Points on a hilly landscape, in no order, each with its height.
From any point a ball takes the steepest step (drop divided by distance) to one of its 5 nearest points. It stops when none of these is lower. Distance is the straight distance between rows; heights are no part of it.
j_433:   78    1  -41  -95 -145 -412  -79 -111   31   -4  343  247   82  -85 -128  310  -84 -204  110 -207 -224  -10 -122    6  152  160  -90  235  -26  -99 -104 -356   -1  103  -78   35 -331  169  -67  -49 -120   -9   64    3  143 -349  -17 -134  114   38  height 32.1
j_923:  -65  124  128   91  416  465  110  -20   71    0 -249 -567  -11   36  105  -82   -4  192   88  156  -24 -149  170   87 -127 -170  172 -262  213  404   98  389  -51 -289  221  255  492   20 -154  148  369   -1  438  -25  265  394    6  108 -299 -199  height 10.0
j_652:   -2 -112    4   69 -110 -375 -166 -448   61   42  293  -32 -156   44 -207   10 -280 -306  314   24 -322 -192 -123 -126 -347 -161    1 -177  126  688 -200 -157 -145 -243 -398 -109  435  -47   18  389   64  238  796  -75  142 -205  102  137  148  195  height 68.8
j_451:  114   -1   48  -24 -312 -717 -360  -32  179   75  379  182  204  -86 -245  291 -189 -210  238  -59 -478  300  -90 -149  108  199 -234  232 -227 -296  -37 -371   50   -3 -101 -204 -417  182  -49 -333 -197  238 -170 -142  128 -379   69 -177  207   -5  height 30.4
j_69:  -46  -83   -8  446 -158  280 -135  298   19   15  -77 -224  -68  219   15 -424   46  264  174  374 -151   98  336  229 -284   51  -69 -181   84  218  179  285 -153 -370   99 -194  448   87  126   34  194  360  265 -220 -177  110   -5  149 -159 -302  height 44.8
j_348:   98   42 -135 -425  160  294  202  128 -108  -38 -238  389  -47 -207  312  134 -100 -222 -442 -292  467 -169  -60  -15  369   25   39  106  -80 -358  -40 -219  154  546  178  248 -351  281 -231 -103 -146 -312 -311  287  -60  294  -55  -71   19   92  height 6.7
j_10:   62  -81   84   12  -28 -347 -103 -420  -77   84  327  -17   28    6 -247  139 -261 -302  329  -80 -487 -367   -3 -101  -75 -170  -59   18   57  528 -351 -361 -240 -189 -270    8  307   98 -129  257  213   78  701  -98  397 -202  222  137   51   -9  height 64.1
j_505: -126 -219   -9 -325  -60 -162  105 -347   58 -249  143  231  -50 -211  -76   73  191   86 -348 -163  611  217 -435 -218  -49 -266  -73  130  163  -54 -107  -81  254  503   -6  113  -57  -80  257   32 -479 -256 -144  245 -465 -150  -64 -222  292  489  height 42.4
j_530:    5   73   42  138  184  255  100   -5  -37  -37  -76 -343  -73  160  -28 -111   51   89  106  133   44 -139  104   36 -114  -88   66  -45  118  319   99  213  -76 -231   -7   51  343  -39 -159  272  225  -12  358 -104  100  147  -11   96 -187  -95  height 19.3
j_949:  -14   52  -39 -131  204  129  196  -52  -93  -73   50  102   -6  -52   10  138   87  -73 -124 -192  169 -169 -147  -14   86  -27   59  154   63   25  -55  -98  115  158   -4  216  -96   26 -178   74  -13 -245   40  116   58  -28  -78  -17  -35   78  height 5.1
j_626:  -62   48  145  -96  168 -238   69 -598   -4  -32  202  -72 -107   46 -231  -17 -211 -158  143  -51  -19 -350 -236 -202 -243 -398  102 -110  190  667 -456 -147    9  -43 -228  197  452 -183  102  404    7  -67  669  117  117 -168  136  158  228  203  height 53.6
j_406: -114 -141  153  378 -323   15 -268  372  137   76 -283 -248  165  321 -150 -490   34  426  124  613    5  412   85  277  -88   33  101 -154   71 -201  292  346   36 -188  -98 -182  204 -184  503 -278   30  535 -505 -100 -518  203   54  -86  103 -200  height 12.9
j_715:    9 -137   19  254  -99 -233  -74  -66  -72   14  241  -33  -37   63 -121  -31 -191 -207  337    9 -503 -200  131  -31 -232  -10 -147  -75  -14  474 -112 -196 -208 -276 -250 -196  333  128  -91  211  222  199  607 -240  282 -236  217  184   21  -62  height 56.7
j_512:   91  157 -111  -31  -50 -388 -121  172  -37  141   47  248  184  -26   -3  206 -127 -247   -2 -191 -338   68  261  -31  205  290 -204   45 -329 -602  -45 -166  -53   21  134 -162 -655  210 -118 -467  -14   85 -533  -43  244 -203   -9 -129    4 -204  height 40.0
j_708:  120  101 -179   10    8  -73 -184  331 -152  211 -299  165   88   26  181   40  -29 -203 -180 -129 -284  233  375   28  164  282  -59 -196 -368 -829  -17   44  -53  110  214 -229 -680  -94 -133 -500  101   55 -892  -36   71  113    0  -65 -106 -437  height 44.0
j_907:  -70   15   49 -200  432  396  301 -108   12 -129 -179 -206  -89  -90   85  -64  114  117 -165  -26  352 -137 -179  -40   84 -234  209   61  211  198    4  158  173  122   42  361  204    0  -93  180   36 -241  139  197   46  181  -75   61 -138   66  height 45.0
j_87:  -16   21  -11 -124 -169 -230 -102  -49   82   17   88  205  159    1 -202  119  111   25 -185  -18  258  353 -320  -98   11   24   -1   64   -2 -313 -102  -94  293  194 -152   18 -351 -202  174  -66 -383  -59 -363  149 -322 -133 -106 -198  260  323  height 30.3
j_613:  -24    9   11  265 -295 -208 -151  141   47   31  155   28   11  136 -190  -38   -5    4  172  147  -74  166  -33   -8 -240   58  -45  -48   29  131  132   73    9 -174 -222 -296   85  -99  151   90  -90  213   84 -109 -170 -222    9   20  146  141  height 35.4
j_15:   59   94   16   96 -174 -122  -19  207  -72   10   85  142   59   99  -44  163   47  -55   36  -89 -119   57    4   15   21  208 -114  101 -127 -167   51  -70   -1   56  -16  -84 -244  -13 -128   -2  -36  -13 -143 -112   -1 -229  -72  -40   -6  -20  height 8.8
j_437:  -38 -134  -28  107 -141 -237 -217 -324  216  107  283  -41 -327   53 -183 -180 -126 -103  104  179    0   11 -172 -139 -407 -180   48 -113  213  649  -22  121   18 -184 -411 -333  431 -141  323  471 -196  280  611   22 -139  -81    5   82  185  386  height 61.4
j_352:   16  -92   39   73 -401 -459 -272 -174  148    1  342  136  -41   52 -211  135 -104 -155  185   46 -309  148 -206  -70 -126   81 -107  123   -4  211   13 -182    6  -52 -258 -290  -77  -16  114  137 -179  203  236  -28  -65 -338   20  -33  266  277  height 31.9
j_770:  -20 -115  -27  483 -233  -49 -124  216  -84   35   83   79  -52   70  -15 -229 -170  -23  331  187 -560 -111  337   25 -372  170 -246  -40 -148  202   39 -114 -335 -367  -15 -382  321  276   52  129  190  440  370 -316   29 -172  200  151  -54 -228  height 48.2
j_723:  -37   74   24 -172  240   23  207 -350 -108 -122    7  107   24  -96  -36  150 -132 -169   64 -281  -62 -545  -83 -107  130 -239   26   72   49  259 -276 -351  -36  171    3  292   87   62 -218   67  198 -313  387  148  486  -49  104   87   25   55  height 41.6
j_822:  -32  -97   -8 -277   34  -72  217 -339  -35 -208   72  296    2 -188  -25  172   13 -181 -189 -312  289 -207 -220  -61   76 -156  -10  217  102   20 -221 -316  183  442   37  313  -82   73  -51   33  -91 -313  115  246   30 -171  -38 -142  155  251  height 15.5
j_739:   51  182  -76  264  137  208   98  199 -138   24 -227 -138 -127  -61  279   37   46 -142  144 -156 -317 -255  408   45  -11  173  -41  -30 -210   28   75    1 -352 -222  241 -142  -10   -5 -241  -50  433 -151  185 -281  439  220  112  189 -356 -408  height 30.5
j_764:   71   92  -45 -126   30  125   20  269 -129  133 -175  -40  110   65   59   46  146   19 -131   49  119  277   57  103  162  185   59  -86 -188 -552  127   91  130   95  119    7 -390 -152 -161 -232  -33  -67 -673   56 -149  144 -144  -85  -33 -220  height 40.2
j_893:  -18 -119   41  274 -446 -164 -226  108  167   91  185   -7  -96  129 -150 -202  -52   61  181  234   15  193  -88  -51 -301   36  -49 -100   81  236  187  144   78 -215 -242 -465  176 -176  308  114 -208  376  161 -103 -359 -212   20    4  316  231  height 35.1
j_514:  -21 -109  -63  553 -104  312 -141  252  -21  -31  -84 -114  -96  184    3 -499  -22  145  237  383 -386 -140  439  148 -434  112 -234 -149  -60  227   84  147 -235 -426  184 -307  471  193  144  162  272  422  497 -266  -84   99  118  217 -119 -362  height 41.7
j_127:  -31  -31    4  129 -549 -575 -428   39  259   42  127  116  132   91 -292   -7 -152   80   -3  173 -146  500 -261 -202 -174   31  -23  -23  -54 -135  -19  -59  261    8 -365 -421 -259 -300  298 -215 -308  434 -285  -10 -250 -207   94 -184  423  369  height 25.6
j_960:   66  169 -109  113  -25  -64   18  253 -139  110  -34   64   57  -27  137  106   25  -89   17 -119 -342   21  304   86  111  291 -138   14 -281 -399   56  -10 -156  -86  160 -201 -458   35 -165 -223  120  -20 -408 -192  135  -46    8  -55 -147 -241  height 37.4
j_934:  -80  -90   66  -27  127  -45  -60 -396  188 -109  172 -111 -240   25 -152 -135   27   70  -23   19  305  -31 -228 -170 -289 -346   94  -13  275  525  -84  232  102  -67 -263   36  470 -269  292  471 -215   45  464  150 -257  -29  -30   33  132  309  height 44.9
j_533:  143  356    6  -81  409  331  197 -140 -112   66 -330 -185   62  -74  220  231 -142 -135   54 -187 -134 -696  171  -74  120 -210  150 -190  -87  339 -181 -105 -200 -122  307  201  164 -113 -312   39  489 -382  470  -13  634  291  134  228 -261 -213  height 14.9
j_428:   74 -281 -111  187 -368 -400 -325 -190  213   81  348   26 -212   -5 -148  -64 -283 -246  333  129 -453  -29 -102 -121 -345   36  -66  -34   71  528  -36 -163 -105 -289 -372 -496  284  109  163  270  -82  447  515 -131    3 -246  129   79  274  213  height 51.9
j_584:  -90 -288   88 -215   23  161  -81  144   80  119 -164 -408  269  159  -27 -242  250  529 -232  341  278  510 -260  386  217  -11  230 -116  264 -281  255  450  151 -119 -194  283   62 -218  326 -301 -179  117 -725   85 -455  251 -136  -98  -51   -1  height 25.2
j_796:   60 -180  -74 -484  325  510  143   85  -20  -16 -355   23   64 -221  343  -26  104  160 -381  -30  497  194 -198  148  410   17  203   -5  190 -377  187  143  156  324  274  397 -139  188 -133 -169 -180 -316 -562  320 -242  465 -190  -42  -91    3  height 45.5
j_541:   60   29   46  201 -162 -359 -134  274  -76   57  100  133   85  -80   34   98  -60 -132  156 -149 -598  129  443    2   59  377 -256   96 -403 -442   43 -170 -269 -103   80 -251 -406  195  -24 -390   38  108 -327 -233  266 -304  137  -27  -30 -333  height 43.3
j_859:  -18  -52   11  441 -365   61  -74  385  -18   22  -74  -35    5  223  -50 -282   31  178  219  303 -249  170  333  155 -245  196 -192  -63  -85 -111  163  104 -168 -218   23 -310  141    7  150  -35  114  350  -64 -260 -244  -52  155  153   33 -261  height 29.3
j_41:   15  -35   43  307 -120 -385  -89  105 -107   49  220   71   57 -137   13  135 -142 -167  383  -81 -733  -74  385   27   -5  250 -296  174 -244  -25   -3 -321 -441 -269   -5 -247  -38  357  -30 -142  162  143  143 -340  363 -258  196   46  -31 -244  height 41.4
j_344:  130   71 -173 -266  188  333   97  176  -96   71 -215  115  -42  -53  239  127  108  -97 -257 -109  298   57   40   91  281  183  105   -7  -80 -422  131    8   89  244  198  140 -333   48 -219  -92  -28 -214 -469  139  -38  298 -134    1 -197  -97  height 40.3
j_51:   40  137  -86 -186   44   92   93  138  -55   28  -44  184   96  -35   87  134   79  -18 -233  -98  251   79  -22    8  222  133   24   89  -56 -438  -37  -88  144  223   43  107 -392   89 -191  -92 -177 -149 -365  144 -127  -11 -151 -118  -11   60  height 47.1
j_177:  -90   -4   46 -129  241  203  290 -236    1 -129   33  -57 -121  -52  -95  -14  122   99 -128  -61  367  -67 -260 -107  -17 -173  102  146  172  299  -22  143  176   59  -46  359  189 -120  -20  256  -84 -208  187  121  -82   46  -18   21   -1  155  height 39.4
j_131:   35   72  -26 -189  124  -71  114 -137 -125  -31   85  375   14 -166  125  241  -75 -285  -30 -349  -37 -360  -39  -13  291  -26  -58  209  -60 -100 -185 -395  -23  346   57  221 -273  277 -274  -95  103 -294   60  137  422  -90   -3  -77 -123  -11  height 41.5
j_578: -102  -68   18 -201   75   50  167 -224    5 -157   82   50  -67  -49  -64   25  131  122 -184  -32  462  109 -310 -118  -17 -189  110  153  134   84  -45   73  224  201  -60  202  120 -111  134  161 -240 -204   52  204 -248  -41 -118 -100   77  330  height 39.1
j_378:   -2   87  -34  405   81  315   72  184 -104  -36 -237 -278 -105   58  138 -181   39   43  155  114 -389 -146  477   74 -232  130 -157 -118 -167  149   95  103 -317 -347  271 -189  332   61 -127   74  435  107  290 -339  198  208  177  193 -338 -418  height 37.1
j_33:   41  132   13  -15  210 -144   20 -211 -133   50   88   65   30  -88   58  239 -145 -322  166 -298 -393 -501  136  -25  214   71  -71   87  -89  194 -223 -318 -258  -58  -26  134  -91  112 -319  -43  335 -190  336  -92  632  -84  166  111 -188 -196  height 45.2
j_545: -147 -147  104 -194  218  206  207 -156   73 -120   87 -199  -69  -40  -33  -63  235  309 -150   67  482  147 -272   47   61 -196  159  108  284  145   85  309  145   37  -89  300  218  -79  154  139 -256 -111    3  190 -262   93 -156  -55   -4  173  height 33.2
j_851: -102 -126  154  -62  128  192   -3 -172  150  -70  115 -380 -130   62  -52 -206  127  379  -56  218  347  138 -203   49 -127 -213  133   -3  343  374  151  482   43 -182 -177  218  420  -85  258  289 -207  125  240   90 -239  102 -134   29  -12  192  height 32.0
j_284:   53  122  -37   -4  -93 -156  -78  293 -101  184  -85  122  155   50   10   76   34  -52  -50  -86 -123  201  203   93  149  250  -38  -37 -290 -606  -15  -59   74   50   53 -164 -500  -57 -160 -271    3   48 -636  -63    8  -46  -42  -67   10 -236  height 39.0
j_460:  -42 -300  -24  470 -150  325 -208  240  125   66  -60 -185 -160  168  -40 -717  -13  314  202  520 -139    4  266  106 -314  -95  -96 -281  194  326  223  422  -20 -537   99 -308  640  174  338  177  115  637  429  -84 -318   50   12   90   -1 -235  height 50.9
j_891: -136  -53  178 -206  385   66  141 -533  102 -133   32 -257 -190  -73  -81 -199    9  205 -111    7  490  -82 -332 -235 -176 -513  155  -94  340  588 -159  312   92   -7  -83  339  577 -184  311  362 -167 -162  467  208 -113   44   49   55  105  283  height 46.6
j_350:  -25   36   26 -269  152  -29  184 -309  -78  -85   78  289  -19 -183   42  197  -86 -229 -117 -340   81 -442 -135  -95  191 -171   23  191   83   75 -295 -382  122  396   32  335 -134  221 -164   34   71 -314  179  207  336 -113   54  -87   31  107  height 29.7
j_23:  221   50 -216 -411  183  413  -86  237 -127  140 -397  268 -143 -163  567  143 -109 -180 -346 -170  363   -9  184   75  434  133  114 -148 -155 -696   80   47  -17  269  344   45 -489  144 -244 -193  -10 -267 -570  311  -64  608 -151   11 -190 -156  height 41.3
j_735:   13   10   31  332 -376 -308 -180  230    0   27  166  126   85  101 -130   15  -47   20  233   82 -357  178  143  -23 -136  218 -163    5 -187 -108   37  -74  -96 -161 -135 -313  -61   61   72 -103  -41  294 -102 -238  -17 -295  116   44  130  -15  height 14.8
j_968:  -14   14   29  117 -270  -99  -80  119   93   20   73  -28   71  224 -148  -30  130  203   83  220  113  341 -118   -4 -120   54   -6  -10    0  -69  128  155   95  -51 -193 -209  -17 -218  179   20 -102  178 -188  -72 -312  -94  -59  -40  138  171  height 27.0
j_474:   87  131  -65  -25  132  -80    6    2 -151   59   96  189   20 -134  145  263  -38 -263  107 -353 -297 -298  147   -9  219  158 -122  142 -179  -46  -86 -226 -196   23   56   54 -285  166 -290  -20  195 -246   99  -64  513  -40   54    8 -222 -121  height 54.7
j_826:   65  205   82 -258  293   63  160 -399 -158   18  -55   -6  139  -70   30  198 -195 -185  109 -210 -222 -844   48 -108  123 -317   70 -111  -10  465 -427 -333  -20  -83  141  281  205  -56 -324   45  376 -400  540  168  601   -2  186  239  -13  -51  height 33.3
j_338:  -78  -25  -20   53 -403 -349 -331 -175  312  104  196   68  -43  129 -199  -79   -1  131  -53  194  188  417 -332 -176 -225  -72   36  -25   28   47   -6   87  200    8 -344 -370   -6 -371  403   57 -450  221 -170   -4 -410 -156   17 -148  362  554  height 25.8
j_113:   92   30  -83 -312  262  605  181  111    7   24 -291 -196  -57 -139  343   36  150   92 -149  -42  236    1  -46  138  334   38  281  -39   77 -218  225  197    3   12  329  236 -121  -10 -193  -72  135 -281 -264  125   79  546 -199   85 -356 -128  height 39.6
j_153:  158  252 -142  -48  263  352   88   85 -123  -22 -268  -49 -145 -131  409  111    4 -237    5 -258  -81 -392  184  -27  172   29  109  -27 -134  -49   53  -64 -234  -21  337   42 -140  -91 -345 -119  380 -300   60  -16  545  397   14  101 -439 -234  height 38.9
j_917:   69  154   -5   96  152  322  140  217  -67  -22 -245 -310  -64   22  248  -10  176    1   94  -40  -65  -99  253  118   48  125   93  -73  -95  -22  182  172 -148 -161  275   40  -27  -46 -249   -2  347 -121   25 -214  171  321  -62  134 -399 -275  height 14.6
j_246:    7  170  -50  147   47  -23  110  125 -124   25   -6   16    4  -35  160  153   10 -172  121 -174 -383 -143  290   65   78  225  -98   25 -169  -69   53  -80 -236  -61  111 -114 -157   58 -202  -57  220 -111   56 -214  342  -58   38   30 -277 -244  height 43.9
j_159:  -46 -130   55  406 -339   -2 -190  216  154   51   77 -115  -68  242 -116 -375    1  178  175  402  -12  131   74   56 -315  -11  -94 -206   89  248  258  210  -32 -383 -114 -360  366  -44  263  105    1  499  215 -125 -360  -77  -27   95  160   19  height 50.6
j_427:  178  151 -151  -73   72  287    1  252  -98  136 -267   41  -88  -28  374   95   53  -93  -72 -143  -63   -2  311  105  257  303   44 -136 -254 -557  148  121 -148    3  343 -127 -467  -90 -214 -207  191 -207 -574   25   96  324 -129   48 -243 -324  height 47.6
j_165:  -55  -59   76   -8 -181 -121 -170  134  135  123  -38 -154  237  167 -206 -162  134  355 -189  279  378  559 -313   47   43  -74  155  -45   46 -296  131  237  230   44 -243  -86  -33 -406  347 -183 -252  224 -601   79 -475   23  -85 -178  189  159  height 23.2
j_930:   87  112  -85 -199   93  -15   63  117 -114   26   -1  319   30  -93  119  288  -61 -242  -93 -307  -28 -144  117   38  289  176  -66  153 -114 -379  -46 -234   21  194   74   47 -489  213 -314 -154   54 -237 -241   77  266  -17 -128  -66 -166  -64  height 51.7
j_589:   54  -55   35  170 -478 -564 -300   86  169   80  306  126  106   47 -255  161 -139  -70  265   51 -424  290  -97  -97 -106  162 -112   64 -114  -37   89 -216   -1  -65 -199 -327 -183  101   94 -108 -217  310  -27 -141  -32 -385   21  -64  279  137  height 26.6
j_92:  -91 -197  -47 -342    0  -62  321 -284  -73 -179   -8  340  -28 -320   28  131   62 -148 -443 -278  628    8 -327  -80  127 -196  -28   99  101 -127 -238 -259  281  708  132  238 -119  196   76 -115 -325 -392 -203  336 -292 -130 -124 -212  263  378  height 34.2
j_889:   11 -205  -66  347 -203   -6 -210   68   39  109   98  -29 -199  144 -141 -432 -156  -84  247  321 -197  -99   67  -27 -459  -51 -148 -287  117  527   74  107 -115 -405 -207 -429  519   74  158  359   92  536  654 -141 -101 -118  100  168  117  -43  height 69.2
j_21:  -89    4  125  -91  425  449  147  -63  146  -72 -192 -556  -25   31   17  -65  141  355  -96  151  152   33  -61  165   20 -192  257 -144  340  360  133  429   96 -198   13  371  423   21   25  172  101  -52  343   81   52  307 -142   29 -264    7  height 22.7
j_853: -199 -277   14 -324   74  -80  255 -552   28 -304  103  116 -130 -285  -22  -28  185   36 -350 -134  643   17 -433 -231 -142 -419   21   92  202  259 -145  -27  200  491   25  229  161  -52  269  121 -398 -358   73  261 -322 -139  -22 -201  274  455  height 45.8
j_133:  202  188 -242 -312   72   41 -127  235 -108  186 -224  417   32 -141  240  223 -197 -285 -325 -261   44   37  257   55  327  255  -42  -13 -300 -712  -63 -119   90  256  138   -2 -678  209 -243 -363  -76 -158 -603  149   99  177 -119 -133  -84 -157  height 51.3
j_945:  -19    0  -15 -260  292  353  299  -87  -63 -174 -151   36  -44 -135  188   40  102   47 -236 -170  502 -195 -206  -10  159 -239  183   87  104    5  -35  -55  155  322  155  340   19   80 -117   72    3 -334  -15  184   26  164  -97  -10 -102  104  height 38.0
j_560:  -52 -129  131  109 -208   52 -200  121  237  157   10 -277   55  216 -137 -257   96  426    1  356  310  430 -129  187  -67  -68  117  -63  160   20  259  399   80 -169 -191 -120  285 -193  368  -86 -193  312 -299  -45 -501   31 -135 -100  170  151  height 20.4
j_620:  -41  -18  105  258 -360 -336 -375  185  157   65  -74  -31  161  237 -290 -238   52  243  -39  330  186  599 -239   -3 -124  -50  134 -138  -86 -250  150  189  259   -8 -344 -345  -43 -394  410 -279 -189  490 -503   74 -433   16   63 -210  254  131  height 23.8
j_36:   68  -11  -14 -107  163  391   79  189  -10   89 -234 -256  -36   59  163  -72  257  181  -57  130  115  128   95  215  174  125  160  -10  -19 -210  241  250   19 -101  163  130 -124  -70 -142  -66   96 -115 -394   46  -79  305 -163   38 -286 -203  height 32.5
j_266:  -12 -151  -89 -369  167  212  298    2 -126 -103 -157  272    3 -203  105   84  103  -64 -431 -192  608  -19 -208  -10  219  -81   54  143   55 -257  -42 -172  264  573  137  338 -193  196  -31  -80 -235 -309 -306  320 -270   75  -96 -100  113  187  height 38.5
j_402:  -54  -30   -9 -165  -32 -169   37 -429   75 -230  268  169 -123   -9 -135   71   53  -49 -115 -116  199  -23 -332 -182 -140 -150   -5  123  174  245 -179  -83  104  240 -190   99  100 -139  137  269 -229  -97  246  112 -191 -237  -89  -63  189  358  height 31.1
j_900:   92   69  -89 -244  -78 -266  -30   65  -40   56   44  350  166 -106  -91  301  -82 -144 -131 -239   36   79  -78  -14  180  168 -132  127 -109 -445  -69 -296  139  260   36  122 -587  144 -133 -215 -207  -66 -260  114   21 -203 -135 -191   79   85  height 39.5
j_294:   94  281  -10   11  361  417  170   66  -96   45 -262 -334  -83 -112  297  117    9  -51   82  -93 -141 -406  223   13   26  -78  148 -176  -89  199   94  175 -242 -177  365  105   78  -89 -301    0  465 -296  311  -78  487  439   59  198 -428 -290  height 31.8
j_251:   80   -5    8  128 -250 -586 -246   44   79   36  401  132  120  -89  -98  267 -130 -240  329  -75 -631  102  136  -81   58  281 -242  222 -271 -151    4 -348 -259 -129  -62 -166 -234  334  -17 -260  -29  204  -45 -215  252 -394   96  -78   43 -158  height 34.1
j_663:   -5  -61  -28 -395   23 -211  106 -173    5 -108  119  503    9 -271   53  295 -185 -362 -237 -366  128 -303 -153  -39  283    0  -96  275  -43 -192 -262 -502  136  563   82  297 -426  494 -150 -180 -132 -299  -33  259  221 -145  -51 -215   60  104  height 32.8
j_501:  -31   51   50   31   86    6  144 -157 -103 -108   75  -24  -88   61  -53  106  -12  -47  100  -26  -14 -196  -77    1 -109 -111   59   35   81  333  -77  -30    0 -102 -146   55  204 -110 -108  301   92  -97  424  -45  142  -58   14   63  -24   38  height 52.6
j_462:  -19   12  -38 -127 -304 -416 -184 -180  217  -41  245  244  134   -8 -214  219  -38   13  -95   -4    9  315 -273 -175  -40   10  -67  149   30  -66 -118 -166  198  101 -185 -146 -295 -175  188   29 -410   91 -103   49 -261 -305  -75 -147  330  445  height 27.8
j_88:  -39  106   18  308  127   96  111   69 -156   12  -37 -193  -46   62   -9    3  -47  -79  177    2 -337 -246  271   46 -169   36  -99 -123  -66  378  -39   47 -230 -188   48  -75  270   19 -202  173  385    6  451 -277  323   37  163  187 -185 -204  height 43.7
j_264:   35  123  -93   27  173  215  115  142 -114   -5  -27  -56   18    1  115   59   81  -14   37  -77    0  -97   88   52   91   91    9   55  -12  -43  109   -6  -56   11   99   85  -63  -81 -221   85  155 -167   12  -76  160  146  -58   34 -207  -68  height 17.6
j_298:   42   73  -29  -30 -186 -474 -214  222   28  105   57  202  238   -1 -212  142 -117 -157  -73 -102 -179  403  -62  -68   89  157 -117  -36 -212 -630 -100 -187  187  166  -46 -111 -625   -7  -90 -358 -156  164 -512   -2   10 -251   52 -186  129  -42  height 34.0
j_896:   -9   51  -39  489 -132  124  104  345  -92    9 -283  -50  -79  -27  294 -146   36   34  216   30 -587  -60  671   94 -114  411 -245   39 -309 -327   -6  -38 -487 -313  339 -353  -97  121   87 -221  258   66 -148 -375  130   12  213  175 -198 -486  height 44.7
j_672:  -46  -31    9  185   29  193  -50  203   97   19    7 -365  -90  202  -64 -222   88  293   70  356  107  136  105  158 -119  -27   70  -86  217  225  270  369   17 -290  -78  -14  381  -10  124  124   28  242  154 -102 -268  109 -112   49  -58   19  height 44.6
j_54: -156 -284   52 -418  191  283  279 -276   51 -124 -103  -63   70 -237  -14 -106  270  360 -423    0  753  305 -414    2  215 -193   56   44  216 -119   96  210  198  347   64  380  119   11  322 -101 -442 -219 -379  266 -488   70 -154 -146   89  268  height 35.3
j_109:  -34   39   38  190 -181 -150 -162  392  -47   46 -264  -40  243  285 -139 -182   85  181  -25  332  -54  431  127  107   19  174   80  -84 -180 -595   74  206  106   37   19 -148 -230 -287  156 -335   38  280 -758  -50 -255   77   70  -84  102 -296  height 20.8
j_390:   -3   86   26  346 -172    9   10  327 -131   22  -38  -27   30  127   49   -2   14   28  197  105 -399   66  356   54 -114  257 -160   13 -169 -145   78  -29 -263 -164  107 -199  -62   27   -1  -82  173  162  -26 -315   61 -130  102   80  -65 -247  height 35.2
j_116:  -95   -8   91  414 -326   34 -162  464    4   59 -249 -104   84  299 -111 -344   22  327  204  464 -147  288  327  146  -67  171  -15 -103  -90 -341  187  193  -42 -163   60 -206   48 -140  297 -278   24  374 -492 -214 -331  130  125  -20   18 -328  height 9.6
j_882:  -28   20   21  262 -157  146  -19  347   19   39  -67 -252   37  220  -45 -177  129  215  181  269  -50  213  203  157  -63  142  -15  -77  -15  -78  213  204  -47 -147   41 -159   93  -38   44  -35   99  182 -235 -206 -205   77   -3   25   22 -197  height 28.9
j_223:  -22  217  156 -104  398  169  210 -356 -105    1  -63 -146   89   44  -60   46 -187  -31   37  -57  -14 -581  -12 -169  -90 -346  155 -191   66  527 -294  -70    9  -94   46  295  404 -111 -188  295  269 -322  570  104  362   79  142  205   34  -17  height 38.6
j_125:  -56   60   89  -73  405  229  185 -172   97 -120  -23 -362  -22   58  -34  -60   16  194  -90   65  278  -37 -163  -22  -88 -235  188  -27  242  402  -44  308  105 -136  -40  291  500 -116   -4  305   52 -107  389  109    8  161  -41   71  -96  102  height 33.8
j_26:   30  -35   43  137 -145 -328  -70   -1 -118  -35  305  120   20   21 -137  164 -105 -219  292  -80 -446  -67   28   -1  -76  116 -132  116  -60  181  -61 -208 -233 -154 -154  -84   11  188 -129   64   85  121  331 -199  272 -299   90   51   22   24  height 46.4
j_181:  -76 -100   38 -292  237  424  180  -13   93  -74 -132 -317   72  -38   64 -106  247  430 -207   83  377  178 -227  216  235  -50  252   19  279  -24  194  384   99  -19   -1  352  123  -20  107   19 -171 -132 -313  143 -283  239 -201  -47 -126   80  height 28.4
j_975:   23  107  -70 -288  264  229  198 -100  -99  -86 -201  252  -35 -201  269  150  -81 -226 -168 -329  183 -559  -44  -16  303 -173   82   97   21   -3 -127 -331   77  370  227  327 -156  154 -334  -46  202 -454  136  198  429  200   28   43 -172  -48  height 47.5
j_160:  -96 -130   54 -218  -85  -34  -36 -290  159 -136  177   -5    4  -62 -122  -52  189  233 -167   40  522  300 -327 -146  -64 -200    3  152  158   83   12  157  183  161 -117   71  116 -237  294  162 -475 -139 -102   89 -416  -54  -96  -93  179  415  height 37.7
j_557: -161  -29  165 -281  218  -71  280 -576  -49 -192  129   31  -40 -122  -70   -6   11 -114 -133 -213  277 -389 -358 -242  -78 -488   78   23  194  446 -430 -142  160  251   50  365  338 -116    4  207  -11 -336  393  225  109 -181   68   11  211  222  height 61.1

For each start below, name the point where the ball stops.
j_891 => j_923
j_437 => j_116
j_541 => j_15
j_545 => j_116
j_428 => j_15
j_87 => j_116
j_10 => j_15
j_41 => j_15
j_723 => j_949

Call two points neighbours if one is among the 5 nearest of the other. Go from one point of each pair to the other, from neighbour to neighbour, staying as low as possible. Name the highest point that can't be avoided.
j_533 / j_949 => j_294
j_15 / j_949 => j_264
j_917 / j_116 => j_589
